Each row is a point on a landscape with many valleys, with its height.
From any point a ball takes the steepest step (drop divided by distance) to one of its 2 nearest points. It stops when none of these is lower. Distance is the straight distance between rows; heights are no part of it.
J_817: [121 130 174  81 108 112 129 133 159 138 175 150 140 202 159 143 122 154
 107 118 136 182 116]  h=18.4
J_225: [ 94  69 130 143 148  83 161 136 150 159 134 138 174 125 155 127 151 148
 114 151 156 161 155]  h=17.4
J_360: [113  83 122  93 127 127 152  99 145 101 146 116 153 106 167  80  63  81
 186 134 142 124 122]  h=31.1
J_586: [107 109 122 103 154 172  98 141  94 122 167 145 151 104 103 107 117  74
 135 126 156  73 130]  h=22.8
J_912: [108 167  78  63 110  94  79 163 141 138  70 108 133 135 135 181 147 121
  75  92 148 131 128]  h=38.6
J_202: [143  74 120  78 126  91 147 145 150 181 101 135 131 150  63 128 124 120
  84 159 137 157 119]  h=56.8
J_84: [128 157 148 163 132 136 149 128 160 127 171 120 118 158 102 107  87 205
 123 172 100 131 106]  h=14.9
J_893: [113 101 163 126 143 189 111 140 118 100 123 173 141 100 156 116 158 121
 178 118 109  48  93]  h=30.6
J_679: [ 99 118  69  77 124 115 121  75 163 159  97 100 185 108 134 125  81 177
 122 143 104 123 125]  h=11.5
J_189: [195 105 189 153 134 128 184 107 133 114  50 163  91 135 131 159  98 128
 140 143  84 155 134]  h=28.4
J_237: [164 128 112  70 119 132 127 142 144 134 108  98 125 135 105 116  62  49
  90 102 147 117 112]  h=26.7
J_55: [126 181 130 100 118 159  90 172 103 146  90 135  93 140  36 160 148 150
  92 123 154  92 110]  h=34.5
J_376: [155 122 152 142  92 111 109  86 119 100 129  99 152 148 188 139  72 106
 130 125 116 168 132]  h=14.6
J_607: [100 115 118 133 136 130 122 181 164 176 133 130 128 134  93 121 170 187
 131 133 157  95 105]  h=15.7
J_312: [144  75 118 107 141 137 151  75 131 107  78 100 154 138 117 173  97 126
 107 153  62 153 161]  h=33.2
J_968: [155  85 116 163 146 131 110 145 177 158  99  99 171 139 197 155 136 175
  78 104  98 144 137]  h=15.4
J_453: [154  95 129 120 172 181 159 197 102 187 156 157 120  81  66 155 153 122
 130 131 141  69 114]  h=35.5
J_394: [147 199 121 116  78  83 146 140 118 143 127 113 126 147 123 106 130 108
 161  60 149 158 132]  h=44.4
J_846: [ 95 101 146 131 129 181 123 145 166 133 102 158 134 122 141 126 171 183
 177 115  89  84  77]  h=26.6
J_415: [109 128 111 167 117  87 116  64 103  98 125 101 170 108 196 129  92 115
 122 128 132 167 159]  h=12.3
J_784: [152 142 110 190 124 122 145 157 164 122 171  74  86 140 146 109 169 137
 133 135 101 146 151]  h=28.8
J_681: [104 170 108 104  92 150  66 149 133 128 101 128 117 119  75 138 102 176
 109 146 155 104  83]  h=29.9
J_59: [ 88 111 138  55  93  81 157 109 110 132 119 152 121 127  67 139 133 117
 129 163 155 164 142]  h=26.0
J_652: [ 92 124 106  96 109  81  87 103  71 119 130 146 151 121  91 109 179 105
 121 160 178 131 132]  h=12.7
J_782: [144 115 152 136  81  70 144 154  86 115 133 129 112 126  87 111  92  80
 174 166 187 149 159]  h=36.6
J_482: [151 170 164 188 123 151 120  87 134 101 147 141 110 146 138 134 113 197
 136 169  84 134  91]  h=18.7
J_558: [194  91 163 126 116 149 163 100 153  90  64 113 112 149 146 172  92 130
 111 141  47 159 164]  h=31.4
J_604: [144 131 145  89  68  62 159 162 113 133 127 120 100 152  70 121 128 101
 138 160 144 166 156]  h=31.9
J_623: [137 101 146 170  71  88 138 144 106  99 156 103 108 137 119 120 142 125
 187 167 134 149 142]  h=40.6
J_335: [146 160  97 135 101  91 149 119 106 161  74  88 133 102  93 144 124 124
  92 120 120 130 109]  h=49.9
J_177: [141 100 162 184 128 131 145 183  91 132 182 172 130 116 142 138 195  92
 185 123 142 112 174]  h=44.5
J_857: [147  76  84  93 122  58 111 157 149 172  89 126  90 136  87 125 134 149
  85 184 175 147  95]  h=58.5
J_746: [183  97 131 127 101  80 155 124 135 162  84 112 132 153  85 144  76 130
  81 154 128 180 148]  h=54.7
J_294: [165 119  90 159 132 158  71 120 146 128  64 124 134 110 199 170 111 202
 150 116  94  95  78]  h=16.0
J_392: [157 176 124 184 111 137 100 112 142 132 156  88 135 137 175 115  79 166
 146 112 115 113  76]  h=22.7
J_982: [171 110 213 133 127 137 187 106 143 127  94 187 116 158 182 168 129 124
 140 100  82 154 125]  h=24.7
J_598: [116  85  62 115 159 165 115 122 161 148  80  88 141 122 104 146 108 147
  85 132 109 111  83]  h=12.4
J_479: [184  84 142 179 132 155 151 121 121 112  91 120 130  97 143 119 112 118
 144 124 100 102 118]  h=23.7
J_932: [ 91  98 136 117 118 137 175 146 157 158 118 130 160 117 116 124 149 171
 158 124 110 123 103]  h=21.7
J_121: [101 121 153 108 117 141  92 104 142 121 148 140 168 173 159 121 122 169
 132 132 118 143  97]  h=16.3
J_135: [136 142 219 120 147 144 153 139  91 106 185 182  95 172 150 147 128  79
 170  68 134 148 158]  h=5.9
J_387: [107 189 143 135 154 177  54 165 130 122 129 158 121 150 146 130 182 167
 100  96 133  89 112]  h=64.8
J_834: [138 112 148 194 121 113 150 148  91 111 197 129  96 114 150 138 144  95
 214 130 147 133 154]  h=43.5
J_50: [144 176 159 133 129 170 118 112 113  91 129 185 116 107 168 112 193 127
 182 112 104  84  93]  h=33.9
J_292: [136 179 137 143 158 109 169 125 125 160 157 132 133 135 117 109 106 113
  74 115 164 165 161]  h=40.5
J_668: [107 137 121 119 133 142 100  94 167 151 121 117 182 129 139 136  74 211
 105 142 100 135  96]  h=13.7
J_126: [171 177 108 170  87 137 111 122 137 111  87 108 127 102 168 145 105 160
 150 120  86 101  91]  h=19.4
J_735: [149 109 100 164 122  89 166 110 107 138 105 100 114 118  70 135 120 130
 103 175 126 155 137]  h=52.4
J_504: [102 181 132  84 108 146  75 163 136 129  70 144 115 157  98 166 171 161
  76 101 135 133 120]  h=37.5
J_68: [156  61 156 156  93 110 134 128 134 117 111 105 151 125 170 132 105  82
 138 122 110 131 133]  h=18.5
J_410: [ 90 156 161 108 157 173 151  95 127  90 130 150 104 144 109 161 179 123
 100 131  80 180 190]  h=24.1
J_608: [ 82 118 205 134 144 129 138 101  96 102 143 181 101 178 167 149 113  91
 140 101 131 181 161]  h=11.1
J_578: [129 143 143 137 149 166 138 140 127  88 173 129  99 129 118 119 166  96
 140 135 121 119 154]  h=37.6
J_563: [133 105 202 119 134 133 137 175 147 163 180 170 131 193 155 125 122 135
 116  90 143 139 109]  h=20.2
J_448: [125 115  56 113 163 162  91 141 141 107 131  65 127 105 123 124 122 100
  81 142 119 108 115]  h=14.8
J_164: [169 137 109 170 148 139  85 136 172 152  71 113 117 145 195 188 123 200
 102 100  96 129 113]  h=13.9
J_243: [109 133  98 144 101  98  99  79  94 117  93 108 172 101 156 134 143 122
 141 123 104 124 144]  h=10.2
J_87: [169 128 166 152 115 164 143  84 140  64 166 131  88 157 147 141 141 152
 175 173  69 125  91]  h=22.0
J_178: [124 110 113 124 116 168 115 211 143 145  95 119  92 119  86 138 135 158
 144 124 124  81  90]  h=4.9
J_67: [133 146  80 142 158 191  95 144 118 123 142 115 126  87  99 125 124  98
 117 125 134  57 105]  h=17.9
J_899: [125 189 133 117 127  99 167 124 160 139 177 124 101 153 136  83 110 127
 142  93 148 174 149]  h=42.3
J_308: [132 105 129 104 154 143 131 153 113 160 164 156 126 115  69 119 117 124
 123 165 159  93 129]  h=29.0
J_64: [124 177 158 178 165 117 135 136 104 152 145 151 128 139 112 108 165 129
  95  81 165 134 162]  h=38.2
J_80: [ 67 173  97  88 143 182  63 138 144 119 131 113 138 143 128 122 166 158
 124 112 125 105 117]  h=64.4
J_737: [145 108 220 148 109 119 146 168 141 141 109 172 126 177 172 154 151 137
 125  89 108 150 121]  h=22.3
J_852: [ 77 139  92 102 111  86  99 107  94 104 135 112 168 114 145 107 150 106
 152 122 152 142 152]  h=7.4
J_787: [164 188  92 128  73  64 130 105  80 137  91 105 134 104  95 134 118  87
 142  94 147 140 149]  h=47.2
J_446: [189  87 168 194 139 167 121 125 120 100 149 123 118 154 174 122 116 146
 156 143  79 111 100]  h=25.2
J_534: [ 97 105  77  87 144 102  96 106 151 157  98 102 164 113 139 136 130 141
  80 154 143 131 109]  h=9.1
J_150: [179 149 132 227 134 129 124 124 124 103 159 105 109 138 191 126 159 135
 135 141 100 124 124]  h=27.5
J_541: [137  89 106  90 142 125 144 121 101 118 164 123 141  92 131  95  77  40
 149 128 158  97 128]  h=27.9
J_969: [ 83  86  75  87 146 118 119 142 152 139 167 123 136  87 113  80 175 104
 141 164 173  93 126]  h=63.5
J_946: [ 88 191 127 159 162 146 148  61 114  95 121 123 126 131 134 149 140 139
 105 108  89 182 185]  h=25.6
J_678: [ 71 120 172 101 181 156 145 121 109 110 171 163  96 146  78 152 131 105
 104 146 127 171 184]  h=20.8
J_154: [135 127  65 138 133 126 140 130 113 123 118  58 144  84 127 114 147  56
 139  93 140  93 124]  h=31.7
J_709: [138 111 140 138 139 162 134 196 102 155 153 146 115  70 109 134 200 100
 162 109 127  69 156]  h=40.7
J_185: [124 111  84 118 109  97 157  97 168 144 127 110 161  98 168  80  59 133
 165 128 129 105  96]  h=33.3
J_320: [132 201 167 124 154 150 145 120 101 100 214 163 105 159 111 115 146 115
 171  69 131 148 160]  h=13.2
J_640: [162 125 173 117 126 158 134 151 119 133  93 133 123 136 107 120  81  74
 113  90 138  95 102]  h=23.0
J_498: [128 139  91 111 117 144  90 151 163 123 146  97 136 133 166 111  79 147
 137 131 146 111  76]  h=25.1
J_864: [108  96  55 123 130  76 162 114 124 148 162 130 115  85  96  78 151 119
 162 186 167 103 129]  h=62.1
J_52: [110 142 146 145 174 127 139 129  47 136 157 168 110 110  84 148 159  57
 106 121 166 134 173]  h=32.1
J_86: [141 152  70 182 134 136 128 171 142 132 128  55 124  93 154 116 162 118
 125  98 128 122 132]  h=30.0
J_795: [ 75 168 148 138 162 152 182  64 114 137 105 144 146 116 126 138 107 149
 121  90 129 150 145]  h=27.6
J_257: [124 196 101  91  88 138  83 128 157 114 143  86 117 148 114 129  95 166
 131 147 126 133 106]  h=26.9
J_209: [124 151 145 125 101 142 120 120 110  85 143 132 117 143 147 131 184 119
 178 107  94 119 114]  h=35.9
J_768: [138  73 155 157 170 162 114 112  76 107 137 177 150 121 118 135 126 121
 114 153 122  92 133]  h=31.6
J_860: [ 64 109  81  77 153 149  66 154 168 110 150 115 135 130 132 108 176 128
 117 152 148 119 133]  h=64.2
J_599: [ 80 138  90 140 120 116 165  92 159 121 169 104 173 106 175  88 115 142
 171 115 130 131 122]  h=32.2
J_102: [123 184 109  68 116 115 115 157 171 153 102 109 132 152 141 155 125 134
  58  80 116 153 167]  h=39.2
J_162: [125 144 126 158 162 120 120 137  87 117 165 145 119 128 101 112 178 117
 118 144 161 141 178]  h=35.7
J_163: [171 175 142 126 132 176 100 124 139 118  58 151 112 104 132 141 130 155
 127 123  90  78  94]  h=24.6
J_667: [145  59 119 148 144 103 119 148 162 163  98 120 153 139 142 128 122 137
  81 111 141 145 132]  h=13.3
J_347: [ 90 152 132 165 137 126 192  94 133 128 152 115 137 107 125 104 115 151
 144 123 117 142 145]  h=30.1
J_849: [ 73 148 122  85 130  88 138  82  86 144 128 184 135 126  71 102 121 120
 133 137 185 141 129]  h=19.6
J_866: [ 85  70 196 133 154 129 143 103 120 112 130 161 113 154 124 153 114 121
 121 163 133 180 157]  h=15.6
J_120: [156 118 137 147  97 128 117 177 134 148 110 103 106 125 104 132 115 100
 131 125 145  99 125]  h=16.8
J_79: [110 111  67  96 103  50 159  82 116 137 133 141 110  86 133  64 119 152
 133 174 154 134 130]  h=60.7
J_272: [125 122 162 144 178 177 105 107  56  83 163 172 129 113 117 152 129  73
 113 135 149 116 163]  h=28.0
J_730: [139 129 108  45 113 107 142 111 159 115 118 119 130 133 135 108  85  76
  89 119 123 159 156]  h=28.9
J_454: [137  94  72 102 105  40 117 137 157 170 126 137  90 102 134  76 120 159
 113 182 163 112  95]  h=59.7

Call two points neighbours if one is among the 2 nearest of the other. Go from one point of each pair to the other, from neighbour to neighbour, staying as low as possible. Name the highest point that can't be avoided.
J_164 / J_178 -> J_932
J_126 / J_534 -> J_578
J_667 / J_164 -> J_968
J_852 / J_84 -> J_446

For each start below, name the point where the ball stops.
J_209 -> J_178
J_347 -> J_135
J_312 -> J_534
J_834 -> J_852
